Each row is a point on a landscape with many valleys, with its height.
A ball rolls from a point to whichever of its 2 nearest points has the largest drop for the distance, and stops where none of them is lower. Distance is the straight distance between rows; heights are no part of it.
J_135: [142 122 100 141 143 128 101 145 161 143 125 138 110 175 154 138 120  95
 123 125 117 169 147 164  77 122 141 116 125  92  75 204  95 115  92 141
 123 151 137 131 157 151 118  69  85 169 100  97 147 101 137 105  80]  (h 66.6)
J_912: [115 116 103 147 122 114 104 139 123 142 147 141 110 128 125 115 134 153
 100 151 103 166 132 115 131 108 125 132 108 134 146 153 163 136 120 147
 124 155  84 171 106 125  90 158  84 139 164 144 147 134 104  97 100]  (h 61.7)
J_90: [133 151 123 119  94 127 210 136 115 137 146 122 163 130 131 143  96 119
 148 127  80 105 102  92 125 150 107 140 166 118 176  75 160 130 119  93
  93 148 167 128 116  96 167  99 226  97 114 157 137 128 122 155 212]  (h 38.2)
J_253: [102 144 173 132 122 159 145 122 148  89 101 112 122 104  99 139 106 121
 149  96 177  78 107 133 145 137 161 107 108 127 120 113 109 127 190 140
 134  75 144  92 150 131 178 141 158 126 133 115 105 127 160 163 169]  (h 28.4)
J_275: [135 137 121 143 133 138 104 132 164 118 106 119 119 172 130 138 107  86
 120 125 140 138 130 163  87 141 157 111 116 121  75 196  89 131 129 159
 123 117 151 109 167 161 129 100  99 164 127  96 122 116 152 105 102]  (h 64.1)
J_946: [116 140 104 139  79 168 139 135 116 153 159 127 144 144 117 116 115 137
  89 151 100 160 143 112 113 132 108 135 119 151 140 128 177 154 128 130
 126 152 121 162 113 126 107 158 150 124 177 121 121 136 110  80 146]  (h 27.1)
J_708: [176 137 163  80 162  90 100 135 108  99  86 110 104  83 117 104 115 120
 133 133 175 108  89 170 164 148 151 122 125 131  99  83  78  96 161 132
 123 102 185  79 128 147 131 130 151 114  38 118 105 135 144 159  95]  (h 54.8)
J_402: [ 76 130 163 139 118 150 131 128 125  98 119 134 118  85 101 127 103 148
  98 128 136 102  94 112 180 133 131 117 110 136 138 123 147 121 203 153
 118 110 120 128 126 119 140 175 151 128 151 147 158 145 140 139 166]  (h 9.3)
J_448: [149 144 176  93 130 140 146 130  78 110 113 105 145  75 105 110 110 142
 143 131 167  60  90 134 174 131 118 150 126 175 143  37 114 134 190 114
 145  99 169 106 126 118 147 162 181  89  94 134  74 128 139 146 172]  (h 29.2)
J_377: [135 150 138 129 104 136 117 104  85 133 140 101 166 108 116 118 139 158
 151 133 149 108 136 124 152 103 115 157 115 158 140  91 136 155 130 114
 176 119 121 129 117 134 132 163 119  96 150 111  74 137 122 110 135]  (h 24.0)
J_193: [143 133  62 126 108 126 172 141 152 161 151 157 140 161 155 130 141 145
 109 151  57 191 175 108  70 130  98 139 169 115 156 158 180 129  57 103
  94 178  83 177 105 112 109  98 136 145 147 127 158 115  98 110 120]  (h 77.6)
J_587: [153 104 139  96 174  59  65 109 126 102  80 110  90  91 136  97 165 155
 149 117 172 102 114 151 183 113 149 117 109 109 114 119  82  92 109 129
 188  99 108  95 108 135  95 142  88 105  80 134 103 127 113 153  71]  (h 27.2)
J_126: [171 144 131 103 107 122 171 144  83 143 139 117 164 116 130 119 101 110
 119 141 107 129 110 129 133 157 108 149 172 125 148  82 127 121 121  88
  96 155 213 117 123 132 136 119 216 105  63 130 122 119 128 133 146]  (h 43.7)
J_119: [146 156 116 134 101 158 105 113  60 165 170 109 178 142 125 113 148 128
 111 161 130 145 153 132 115 109  99 169 120 163 121 118 146 160 139 107
 175 155 154 123 126 150 107 173 141 105 148 100  73 129 120  61 110]  (h 12.0)
J_602: [116 122 152 134 100 138  74  95  91 125 127  94 162 110 115 106 159 155
 151 129 165 105 135 135 152  88 128 145  94 165 129 105 138 161 159 119
 197 102  92 115 108 129 120 179  93  99 160 131  62 154 114  93 128]  (h 24.8)
J_403: [143 113 121 120 136  95 165 146 156 109 119 141 120 129 137 138 114 112
 141 117 100 130 121 127 128 146 133 116 146  70 135 129 111 100  99 116
  77 135 150 152 135 120 155  72 152 143  93 148 168 112 123 175 125]  (h 60.4)
J_488: [156 163 129 121 123 137 166 149 147 129 120 123 142 161 117 146  87  63
 123 127 112 130 128 146 101 163 138 118 152 108  92 141 103 124 128 115
  79 140 233 116 157 160 174  81 178 147  74 104 140 105 156 138 142]  (h 54.2)
J_179: [183 136 128  95 131  95 154 149  97 139 135 129 138 119 135 123 101  94
 110 149 105 137 114 141 129 159 114 140 172 101 140 101 100  96 107  85
  79 155 225 116 137 138 136  96 195 120  32 140 140 117 125 141 107]  (h 46.7)
J_216: [128 148  93 138  86 151 143 121  93 165 174 132 168 131 129 110 139 159
 113 156  79 164 160 103 113 118  92 161 129 160 161 116 180 159 122 117
 135 163 101 174  94 119 102 153 139 111 183 127 117 142  99  87 138]  (h 32.9)
J_757: [141 129 153 115 144  99 150 140 166 111  97 133 107 128 126 148  97 100
 136 109 121 111 106 131 135 153 137 107 143  77 117 131  95  90 123 124
  74 121 185 138 142 129 170  79 167 150  63 142 161 118 146 180 122]  (h 58.6)
J_105: [117 144 104 132 120 195 126 123 166 131 132 131 162 191 129 159 117  88
 136 115 128 144 145 144  49 113 133 126 119 132 106 169 126 173 117 133
 154 107 108 137 152 154 137 101 110 147 172  87  88 118 155  88 143]  (h 44.3)
J_690: [178 154  79 126 120 125 154 151 144 159 141 140 155 187 149 141 102  90
 120 145  88 163 161 142  66 141 124 130 168 100 107 155 122 123  66 106
  88 164 182 137 145 151 137  71 158 151  86 103 144  98 133 115 110]  (h 53.3)
J_141: [101 139 168 139 117 167 124 109 144  92  97 103 135 119 104 134 114 114
 147  97 178  88 118 128 145 123 163 114  94 144 119 131 118 151 178 155
 176  72 112  90 156 138 148 146 119 130 173 117  96 129 155 132 160]  (h 31.4)
J_284: [146 126 128 130 126 100  76 135  89 133 132 115 114 117 127 103 146 145
 111 149 133 132 128 154 146 112 125 145 112 130 108 124 115 119 116 131
 154 144 140 128 106 137 103 152 110 122 102 127 118 125 111 108  87]  (h 75.1)
J_247: [101 111  84 140 111 148 168 133 174 143 145 147 133 154 139 149 131 139
 127 114  93 160 151  94  81 143 112 114 137 136 156 150 184 158  84 141
 107 135  59 183 114 104 122 107 126 144 196 141 166 127 107 123 149]  (h 68.0)
J_14: [148 143 121 162 135 144  44 110  69 169 145 128 129 156 150 111 177 118
  94 164 150 162 135 178  94 130 118 157  90 176  60 174 101 118 164 138
 189 151 158  78 156 152  86 169  97 121 116  87  77 125 127  34  79]  (h 24.5)
J_980: [178 141  96 127 132 123 124 145 103 165 159 132 149 170 149 126 124 105
 113 153 119 169 153 146  81 135 109 151 143 110 100 154 114 127  72 110
 111 158 185 123 133 165 121  90 145 125  87 101 128  97 124  98  91]  (h 50.6)
J_439: [176 147 135 118 142 115 105 137 100 138 132 105 133 136 123 112 122  95
 114 147 140 139 128 181 117 147 139 139 145 128  81 135  85 120 117 113
 125 148 223  87 162 172 135 111 143 128  52  90 121 109 146 106  90]  (h 43.5)
J_954: [ 80 111 121 142 113 123 200 132 163 133 147 151 125 109 124 160 111 153
 125 117  71 111 119  71 139 142 114 103 154 120 186 120 166 120 125 143
  66 150  96 167 101  78 154 127 181 122 154 178 189 139 118 166 196]  (h 31.6)
J_717: [ 89 163 166 153 118 189 125 132 139 107 109 126  99 127 105 110 109  84
  59 141 150 123 124 154 127 173 169 119 112 174  68 140 124 138 232 163
 111 145 211  91 172 173 143 181 144 169 134  81 149 130 178 101 166]  (h 43.6)
J_484: [108 133  97 145  93 115 119 114  96 165 174 140 146 125 122 110 169 172
 124 154  88 162 160  96 119 100  83 153 118 168 166 116 194 168 120 120
 142 154  62 182  97 110  91 163  98 112 189 152 122 153  98  91 130]  (h 29.6)
J_512: [112  79 121 153 152 120  49  85 168 127  96 110 123 145 150 133 181 135
 190  86 173 118 147 139 147  77 155 109 105 134 125 173 116 127 109 137
 206  72  28  96 126 127  96 146   7 122 176 152 106 145 114 130  98]  (h 15.5)
J_12: [149 162 112 159 118 143  57 127  86 166 156 133 122 157 140 113 160 106
  66 177 121 170 139 170  85 142 119 154  98 174  63 173 115 125 160 137
 159 174 173 108 150 163  84 173 115 131 130  92 105 127 127  41  95]  (h 19.0)
J_687: [146 130 114 130 111 127 195 149 163 130 125 154 139 145 138 153 101 108
 135 119  84 133 120 105 114 150 131 121 155  76 152 128 133 110 104 118
  61 148 150 148 132 119 170  74 178 135 111 159 170 115 121 160 161]  (h 62.2)
J_260: [179 122  88 110 168  79 134 120  83 177 163 134 151 147 171 119 190 161
 167 136  99 155 179 121  97  99 103 175 164  89 152 115 134 122  31  62
 150 154 110 132  94 120 109  71  89 121 114 113 109  90 106 117  62]  (h 73.8)
J_710: [124 122 152 138 125 142  78  79 115 120  99  94 156 115 120 115 163 134
 172 102 194  93 134 146 159  86 142 127  96 159 116 126 110 159 143 132
 221  71  90  88 134 148 123 176  86  90 165 121  45 145 135 112 132]  (h 18.9)
J_399: [ 93 126 106 155 129 141 126 154 179 128 117 163  89 147 117 139  80  95
  66 143  99 177 128 124 106 164 135  85 113 127 124 198 150 116 150 183
  73 154 128 153 146 139 112 134 139 174 143 135 208 126 124 119 128]  (h 50.4)
J_497: [ 86 160 175 147 110 179 121 130 111 102 114 122 101 102 101 120 101 109
  76 137 158 113 110 150 166 156 143 128 110 166  94 119 128 124 233 163
 125 136 188 101 149 154 141 202 152 150 125 116 146 128 165 120 158]  (h 40.4)
J_436: [105 114  86 159 131 143 113 151 187 136 125 172  93 153 138 142 103 100
  75 137  97 191 142 133  79 146 124 104 122 113 116 209 146 133  98 168
  87 156 100 167 143 131  98 109 110 176 151 126 189 131 120 109 105]  (h 53.7)
J_661: [ 75 127 142 152 132 136 116 146 153 100 119 152  81 132 107 140  96 113
  65 141 122 148 115 130 139 146 144  91 109 120 116 177 125  97 185 183
  76 141 133 139 145 125 116 154 130 171 133 131 215 137 139 134 131]  (h 47.3)
J_106: [136 159 161 110 112 157 128 137  88 122 132 106 140 100 103 116 119 112
 103 148 155 106 124 156 156 141 137 145 119 164 122  95 119 134 178 124
 133 120 202 102 142 150 143 175 170 122 107 108 109 122 149 107 148]  (h 35.8)
J_874: [127 144  90 134 101 173 155 126 144 156 148 134 171 177 141 154 124 114
 138 129 121 153 152 128  61 116 118 140 130 134 127 145 146 170 104 117
 146 121 107 150 137 142 129 108 130 123 180 101  87 113 142  93 144]  (h 41.3)
J_281: [110 178 140 162 116 185 131 135 161 127 115 134 107 142 119 130  96  66
  53 147 135 151 134 151  98 175 154 111 114 163  66 161 122 143 197 169
  96 150 190 104 169 170 139 155 138 167 139  90 139 124 174  89 156]  (h 46.6)
J_422: [100 135 126 133 100 136 204 140 137 139 140 145 147 116 125 146 104 138
 125 135  80 110 111  83 133 148 116 125 148 111 178  99 157 119 137 123
  83 147 132 151 115  80 166 121 207 111 140 164 155 137 117 152 203]  (h 35.0)
J_115: [164 139  68 124 108 123 166 152 152 153 137 152 142 171 146 144 100 102
  99 148  57 183 162 116  78 148 113 117 170  88 141 167 152 115  62 113
  58 179 149 159 119 136 143  79 168 158 101 131 175 117 113 123 117]  (h 56.0)
J_964: [106 114  99 145 114 105  69 122  92 156 149 138 101 118 123  88 155 163
  86 166  97 165 151 131 149 109 101 143 104 154 132 148 161 130 134 138
 130 168  83 165  94 117  64 191  85 138 161 147 157 155  89  75  86]  (h 65.5)
J_365: [101 105  89 155 131 141 101 139 165 148 144 152  98 153 137 126 128 127
  99 138 105 174 143 127  94 123 118 107 104 126 133 193 157 147 107 153
 111 143  68 171 120 123  76 131  83 153 182 137 163 139 109 102 102]  (h 57.6)
J_276: [164 136  74 117 117 118 191 140 158 158 144 165 161 177 162 148 115 125
 154 131  67 168 168 107  79 137 119 135 185  78 144 137 155 130  41  90
  80 166 128 154 120 122 153  48 147 139 120 133 154  99 119 145 128]  (h 58.5)
J_366: [ 97 106 110 147 120 106 171 140 154 126 146 148 116 116 119 141 117 154
 114 138  77 141 129  82 144 121 122 112 141 120 168 128 172 111 119 143
  73 160  87 182 109  94 120 127 137 129 154 177 198 135 100 147 156]  (h 26.7)
J_972: [135 144  55 122 115 158 168 127 148 165 158 160 158 169 169 148 154 141
 137 129  78 185 182 108  32 119  88 155 161 129 156 148 188 166  37  96
 120 161  67 177 106 113 107  96 123 131 182 108 116 121 112  99 130]  (h 74.9)
J_727: [142 147 152 123 131 120 154 145 141 113 106 124 115 126 110 147  88  87
 119 126 129 133 108 160 132 171 130 113 144 106 107 131  96 105 141 135
  72 141 229 113 147 140 165 103 167 143  66 118 156 118 148 160 123]  (h 56.4)
J_737: [ 81  92 164 147 136 121 101  78 155 100 102 113 112 101 113 138 151 154
 185  73 180  79 119  99 180  97 161  83 103 149 161 110 129 147 146 156
 189  66  33 107 126 105 134 170  78 106 179 166 127 161 130 176 153]  (h 26.8)
J_841: [120 117 166  90 163  77 165 143 117 115 120 141  95  44 115 132 114 165
 151 116 122  66  67 106 178 138 105 131 147 110 164  65 119  84 170 127
  96 113 132 131 100  72 151 136 178  99  84 179 133 154 122 203 174]  (h 17.0)
J_879: [111 130  60 148 101 167 157 118 163 151 152 159 140 162 145 138 145 140
 121 129  76 190 167 113  49 129  93 133 138 156 167 164 202 188  75 132
 120 147  48 194 115 114  98 118 119 136 206 121 135 141 116  82 134]  (h 71.5)
J_996: [175 109  84 109 149  93 167 142 137 147 132 149 145 161 164 137 130 123
 158 129  92 152 162 119  96 132 120 130 175  61 140 131 116 114  36  80
  99 165 139 142 130 137 160  42 126 146  92 130 150  87 124 160  99]  (h 60.7)
J_291: [ 47 132 162 155 103 195 142 113 150 106 143 144 130 115  91 148 100 146
 104 111 141 103 119  84 163 131 131 106  95 162 164 129 164 164 220 172
 130  96  74 141 134 109 132 185 128 126 203 144 149 169 139 146 199]  (h 37.3)
J_971: [ 93 103 106 141 123  90 142 134 120 137 145 143 108 106 120 129 146 189
 119 131  82 147 143  72 165 111 114 123 128 141 186 110 183 125 110 142
  90 158  49 184  87  78 103 159  99 134 178 178 201 138  80 141 137]  (h 18.5)
J_294: [168 115 103 118 157 105 131 135 159 140 127 135 129 165 151 142 120 108
 161 114 121 139 152 135 103 123 135 120 157  64 104 153  97 107  58 105
 111 140 151 130 141 153 144  48 111 151  84 115 137  87 136 149  81]  (h 62.8)
J_682: [ 83 147 125 143  56 179 168 112 114 143 157 132 161 122 109 117 113 158
 103 145 103 129 134  78 137 124 102 137 114 181 174  94 192 169 172 125
 125 137 104 173 107 110 128 170 171 108 200 148 126 149 120 103 200]  (h 38.7)
J_265: [146  93 120 111 168 119 116 118 180 106 104 128 133 164 150 141 150 125
 205  83 150 109 142 142 111  96 166 110 132  79 114 148  92 115  63 120
 155  97  79 115 142 136 147  61  61 148 122 127  94  88 143 156 110]  (h 30.9)
J_375: [108 101 179 117 173  79 159 139 164  80 108 135  76  76 118 151 110 135
 156  87 141  80  71 119 172 134 137  98 135  68 152 120 106  69 163 138
  91 107 122 119 126  75 153 113 151 135  76 165 167 150 145 215 137]  (h 7.5)
J_579: [129 123 130 145 119 106  48 138  74 125 139 124  89 114 136  78 163 127
  67 175 139 151 126 169 160 127 122 146 101 169  73 151 105  99 167 162
 159 165 161  97 131 145  81 189 101 142  98 120 146 138 112  71  78]  (h 81.8)
J_758: [ 96  76 150 146 156 103  72  79 161 101  89 116 114 112 137 134 176 149
 186  71 180  92 128 122 181  84 158  96 109 136 145 147 118 134 111 148
 196  72  21 100 124 122 115 151  36 113 177 162 120 142 114 172 115]  (h 21.8)
J_719: [131 169 100 119  89 188 175 119 119 154 174 105 205 180 140 151 128 126
 160 129 117 139 153 105  68 122 110 157 154 152 133 116 161 183  89  96
 155 109 122 143 123 134 146 108 152 107 196 100  71 120 142 101 170]  (h 44.8)
J_343: [138 132 154 120 127 108  50 121  52 120 124 108 101  85 118  81 154 148
  79 169 161 126 117 172 179 128 118 154 110 182  74 121 108 115 172 136
 163 153 174  91 133 154  94 202 125 113  82 109 118 138 114  85  96]  (h 79.5)
J_950: [143 110 104 108 148 143 148 129 171 132 121 132 158 172 151 155 144 134
 207  96 136 118 155 113  76  95 146 125 152  85 111 134 108 134  45 110
 133 111  93 129 151 138 157  41  86 141 141 110  96  85 145 156 125]  (h 34.3)
J_8: [131 122 155 109 124 106  76 123  73 113 123 107 125  87 116  98 146 149
 117 151 159 111 122 154 179 107 128 140 106 155 117 104 105 120 148 128
 165 120 141 101 126 143 104 179 116 102  94 125 102 137 110 102  93]  (h 77.3)
J_562: [114 106  85 141 114 149 191 142 200 133 127 159 127 158 139 171 106 129
 134 119  83 157 146  98  84 141 126 103 145 110 157 155 165 139  85 140
  69 141  62 179 131 107 142  84 142 148 180 153 182 115 111 144 165]  (h 65.8)
J_390: [ 98  99 104 141 133  83 114 120 117 144 150 143  95 108 133 124 169 192
 129 131  89 158 151  80 169  96 103 130 127 153 181 126 179 142  97 123
 109 162  22 186  76  83  84 151  57 135 193 170 175 145  83 123 103]  (h 8.4)
J_341: [136 127 100 126 120 156 165 123 150 144 146 138 171 182 152 150 125 130
 179 112 122 140 155 120  67 106 133 129 159 106 131 141 130 157  61 108
 136 115 103 142 134 128 145  67 113 131 160 107  96 100 144 137 145]  (h 37.5)
J_535: [132 114 148 139 146 121  74 108 138 111  89  96 132 123 130 124 167 123
 171 101 189  94 124 156 144  89 155 124  96 132 113 136  92 137 122 129
 206  68  98  87 130 145 128 156  82 106 144 127  69 122 130 130 115]  (h 14.0)
J_669: [205 147 113 110 141  98 122 137 102 163 146 121 145 165 144 125 117  83
 118 149 125 152 148 161  89 162 113 134 166 109  90 147  86 110  78  96
 109 156 224  97 160 176 139  77 156 131  36  87 130 102 140 112  67]  (h 47.2)
J_342: [140 133 167 111 158  98 108 138 140  86  82 112  91  97 110 115 116 100
 131 112 167 103  93 158 152 153 163 109 119 119 103 111  69 101 153 141
 130 100 181  85 141 136 149 126 145 131  51 110 134 125 148 163 106]  (h 57.1)
J_92: [131 167 115 129  76 180 166 112  85 156 171 110 210 157 135 138 117 139
 150 129 117 120 148  88  94 129 110 162 139 181 146  78 172 188 114 103
 170 127 125 133 115 131 142 139 162  98 198 113  64 128 128 102 176]  (h 47.9)
J_96: [ 86 141 134 143  94 191 132 109 137 130 147 116 165 156 114 136 129 131
 141 114 153 125 131 110 113 109 130 127  95 172 143 130 155 187 159 139
 176  89  73 143 138 138 129 151 111 121 214 117  87 146 146  94 173]  (h 38.1)
J_846: [115 148 144 141 124 159 125 131 159 104 104 123 117 148 102 138 102  84
 123 111 156 122 119 150 113 135 165 107 104 128  85 154 106 141 161 161
 129 100 158  96 156 152 150 122 109 154 139  96 125 119 160 127 129]  (h 61.8)
J_937: [177 102 104 100 174  91 119 111 111 148 134 127 142 143 167 127 185 148
 179 119 125 135 156 133 112 106 121 157 148  83 132 115 106 126  35  70
 160 133 109 118 118 134 128  63  77 119 113 116  89  92 119 129  72]  (h 71.6)
J_666: [117 101 140 154 147 126  53  94 146 112  86 110 127 141 148 116 167 119
 161  98 179 117 124 157 141  92 165 107  86 134 107 182  95 129 143 157
 208  73  73  77 141 139 101 155  44 122 153 125  98 134 135 119 101]  (h 7.6)
J_526: [110  86 155 106 165  68 117 103 113  81 103 127 101  65 129 113 158 192
 173  95 149  67 103  95 192 105 129 117 114 139 166  61 129 116 128 122
 153  99  52 131  91  87 126 146  98  84 131 170 122 151 101 186 134]  (h 21.5)
J_30: [157  89  96 103 175  98 130 120 138 149 135 142 123 151 175 130 182 160
 184 110 118 133 156 116 105 104 135 145 153  82 139 142 117 123  32  83
 131 141  67 142 112 118 127  54  49 150 135 124 115  91 117 131  80]  (h 69.6)
J_217: [120 131 169 113 128 122 162 137 137  99 107 117 127  99 115 148 114 129
 148 107 151  73  90 127 152 139 130 127 123 115 142  90 109 118 158 131
 122  95 156 113 129 112 165 122 174 108 112 142 123 134 149 174 165]  (h 25.3)
J_851: [150  93  93 126 163 121 111 125 171 159 130 151 113 171 177 139 159 134
 172 111 114 158 153 140  91  99 137 128 146  74 108 177 113 109  50 118
 124 141  83 151 130 129 115  54  54 175 128 121 139  89 119 128  71]  (h 67.2)
J_162: [114 134  88 135 101 152 212 144 182 138 129 156 153 158 132 168  99 118
 141 116  68 147 133  97  86 150 127 106 159  99 162 141 160 136  90 121
  60 142 113 163 130 105 160  74 176 144 149 153 168 121 121 145 180]  (h 64.0)
J_899: [131 106 105 147 133  87  58 134  87 152 154 139  91 124 144  88 176 163
  93 170 102 170 146 142 152 104 107 144 107 127 103 162 129 103 118 128
 137 174 103 148 104 122  55 163  69 146 122 139 155 149  86  82  49]  (h 69.2)
J_724: [189  98 142  86 175  58 103 135 104 116 123 120 100 100 147  97 158 148
 145 150 138 116 113 144 163 133 126 138 132 101 133  93  86  88  92  92
 141 128 155 116 102 133 104  98 107 114  42 133 110 123 102 151  49]  (h 37.7)
J_553: [135 178 131 141 103 171 168 139 164 128 112 125 145 173 116 150  86  56
 101 122 125 135 143 149  74 163 150 113 141 130  84 153 114 144 147 137
  87 125 213 109 175 175 182 100 160 152 132  86 122 109 174 120 158]  (h 51.9)
J_547: [ 61  91 164 154 134 153 119  92 159  87 120 124 116 103 106 158 137 160
 156  82 171  81 121  88 174 105 151  89  96 149 166 127 149 150 169 170
 160  79  31 130 127  99 133 169  84 117 192 156 149 174 125 179 170]  (h 30.2)
J_718: [165  96 135  93 183  42  55 130  96 109  97 124  83  77 147  73 166 154
 130 136 151 113 110 160 192 119 132 139 125 116 121 100  81  77 105 128
 163 125 125 104  86 120  87 135  89 112  43 142 113 132  97 144  46]  (h 32.5)
J_164: [ 86 129 124 146  83 172 146 105 123 138 157 127 152 131 113 124 126 153
 138 122 127 130 143  88 124 103 113 135 105 173 155 108 178 177 147 141
 152 122  72 161 113 113 122 163 121 112 210 144 110 157 117 112 166]  (h 42.8)
J_394: [195 131 169  70 175  85 133 150 101 117 102 115 125  88 116 113 111 109
 146 139 167  93  83 156 154 158 138 132 148 131 117  62  73  97 147 109
 114  91 210  81 140 143 138 105 168  98  26 119  79 138 140 173 100]  (h 52.4)
J_533: [144 105 103 136 147 126 117 138 164 135 125 146 124 171 148 139 131 111
 150 125 126 154 151 136  89 114 137 119 136  86  99 181 106 124  76 139
 120 137 104 142 148 145 132  71  80 158 128 114 139 102 127 124  88]  (h 65.1)
J_674: [135 147 190 109 126 150 120 131  89 105 103 107 133  74  95 108 120 141
 113 141 170  90  91 141 185 134 124 145 117 165 112  64 118 120 201 124
 140 112 174 105 129 136 151 178 169 113 102 125  95 126 143 129 153]  (h 32.4)
J_903: [132 102 160  85 165  61 127 127 113  91  98 124  91  66 131 122 149 171
 173 114 150  66  83 105 189 119 131 129 123 121 154  51 116  95 139 115
 141  93  89 117  90  97 131 133 122  93 103 159 112 150 107 190 128]  (h 17.2)
J_591: [135 149 128 133  92 147 106 121  75 140 152 108 167 116 120 102 141 143
 107 158 128 129 135 130 146 108 106 164 120 164 137  94 144 145 143 115
 153 145 148 137 109 138 112 168 136  98 144 117  92 133 107  89 126]  (h 18.4)
J_490: [100 119 156 135 120 127 116 110 114  93 111 114 115  95 101 118 124 147
 126 120 151  99 105 119 178 113 140 116  99 131 144 111 131 125 166 145
 147  95  99 129 122 107 135 172 118 118 154 145 133 151 127 149 149]  (h 14.5)
J_296: [138 102 145 127 166  91  68 120 143 105  80  97  89 122 146 102 156 126
 145 102 176 108 118 172 161 109 171 115 107 100  93 151  72  94 115 149
 186  89 117  84 128 140 107 123  73 131  95 122 119 118 134 133  75]  (h 21.7)
J_475: [ 70 114 182 128 148 120 139 144 127  88 104 140  85  72  99 125 100 148
 107 119 143  82  82 126 187 144 125 105 123 109 153 119 130  81 218 161
 109 109 133 119 127  92 145 176 159 128 112 145 182 150 146 181 168]  (h 8.1)
J_619: [136 135 158  95 129 109 170 143 111 107 131 126 121  84 119 122 110 136
 141 124 123  92  87 114 156 139 111 138 148 117 163  66 123 105 153 106
 102 119 166 130 118  94 150 122 193 104  81 155 122 134 131 179 174]  (h 21.6)
J_305: [118 124 154 141 147 122 118 139 152  95  94 115  97 124 107 133 107 106
 129 107 157 103 102 143 138 130 163  99 109 100  97 148  96 112 148 156
 127 104 148  98 149 141 143 118 112 147 105 120 145 124 154 153 123]  (h 59.7)
J_316: [ 81 137 150 145 105 193 133 111 160 108 127 120 149 129 100 143 103 119
 131 106 167 106 127 112 128 120 152 112  98 162 128 131 142 174 183 155
 152  80  92 123 159 133 145 149 108 125 204 116 104 137 153 122 172]  (h 34.5)
J_983: [ 53 111 153 161 124 166 153 119 160 101 129 133 115 117 105 168 105 145
 134  98 149 103 120  79 154 123 142  87 115 142 165 138 161 147 177 171
 119  92  56 138 131  87 144 154 121 131 199 152 155 161 136 171 188]  (h 34.0)
J_145: [111  96 164  95 172  70 145 131 149  78 102 137  77  60 120 132 121 162
 162  99 140  71  79 112 181 123 128 104 140  89 160  84 108  78 154 130
 119  99  99 121 102  74 146 121 147 108  98 181 144 147 126 217 140]  (h 12.2)
J_300: [ 75 142 169 152 124 152 119 139 122  93 113 143  86 104  96 128  96 118
  57 139 140 127 114 141 163 161 148 109 101 133 100 158 127 110 220 179
  93 135 167 112 150 138 128 182 154 164 122 120 202 141 149 132 152]  (h 43.9)
J_975: [163 164 125 105 100 145 196 144  84 147 153 116 176 132 122 136  97 102
 128 144  96 117 116 105 126 147 105 162 185 131 172  75 153 125 117  78
  92 145 211 113 125 116 150 121 233 104  87 144 134 119 125 142 182]  (h 41.1)
J_181: [110 110 110 133 111  91 121 104  88 148 156 123 133 108 131 119 179 179
 144 131 101 144 161  90 146  86  98 149 127 152 171 105 171 154 103 101
 142 156  56 170  77  92  97 153  73 113 183 148 128 149  83 105 106]  (h 20.7)
J_299: [147  99 114 139 153  68  62 135  95 153 140 120  92 128 154  89 173 152
 116 152 129 146 149 156 153 111 118 140 108 117 102 151 105  97  94 122
 152 151 119 125 104 126  83 138  73 129  88 127 139 126 100  98  42]  (h 72.2)
J_411: [117 169 119 153 110 197 142 139 168 125 126 128 135 175 117 147  85  66
  70 133 123 143 135 141  79 162 143 114 116 154  85 155 126 159 168 152
 107 133 170 131 170 168 144 122 135 166 166  84 118 121 165  88 157]  (h 49.3)
J_637: [153 148 109 136 125 140  87 117  60 178 159 111 170 169 148 121 157 116
 107 165 131 160 150 154  82 125 100 178 124 150 101 132 120 148 121  99
 168 151 167 104 135 151 103 138 133 106 117  86  76 123 124  58  91]  (h 4.3)
J_732: [159 147 169  76 134 122 171 145  81 131 124 113 139  72 111 129 109 121
 149 118 148  76  73 125 159 153 110 152 151 149 155  29 115 120 177  98
 112  97 186 104 122 113 149 124 209  90  64 146  84 145 146 164 183]  (h 25.6)
J_355: [159 158  97 146 114 152  98 132  75 182 171 132 149 163 144 111 138 113
  67 173 109 191 151 152  65 145  96 171 120 157  86 161 125 137 126 118
 152 174 168 120 143 153  89 150 139 128 131  83 102 123 118  41  98]  (h 12.1)
J_806: [146  84 131 121 171  96  91 120 161 113  98 109 111 146 137 125 143 129
 169  99 166 110 133 147 138 109 166 102 113  82 103 162  91 106  86 132
 167  99  92 105 142 143 130  88  62 140 113 127 116 114 136 148  77]  (h 26.9)
J_729: [ 82 148 114 152  80 202 152 124 143 137 154 150 149 139 105 126 102 119
  71 146 100 163 132 102 113 148 109 125 105 177 155 135 190 171 171 139
 120 142 108 180 124 124 112 172 154 125 204 132 137 150 128  86 178]  (h 33.2)
J_147: [ 91 123 178 118 161 101 151 145 166  79 107 136  84  68  98 143  96 130
 124  98 137  79  71 119 168 140 132 110 141  73 144 115 111  71 195 146
  89 104 137 120 128  90 156 151 174 131  86 154 175 153 161 202 165]  (h 3.1)
J_665: [199 139 158  79 144  80 156 150 104 133 114 124 130  98 122 122 101  87
 142 135 134 115  87 143 136 163 122 142 165 114 125  76  85 103 118  86
  89 119 226  96 141 136 135  77 196 109  22 122 108 127 143 159 119]  (h 49.7)
J_224: [167 149 154 107 129 127 110 133  82 128 132  95 137 112 124 117 124 104
 113 147 160 119 118 165 144 145 125 143 133 145 100  98  97 126 126 115
 136 135 213  85 140 155 128 132 156 111  70 104 100 124 141 112 112]  (h 39.9)

Where does a ball stop that starts at each point below?
J_343 => J_497
J_105 => J_296
J_135 => J_390
J_126 => J_390
J_983 => J_666
J_403 => J_497
J_972 => J_497
J_579 => J_497
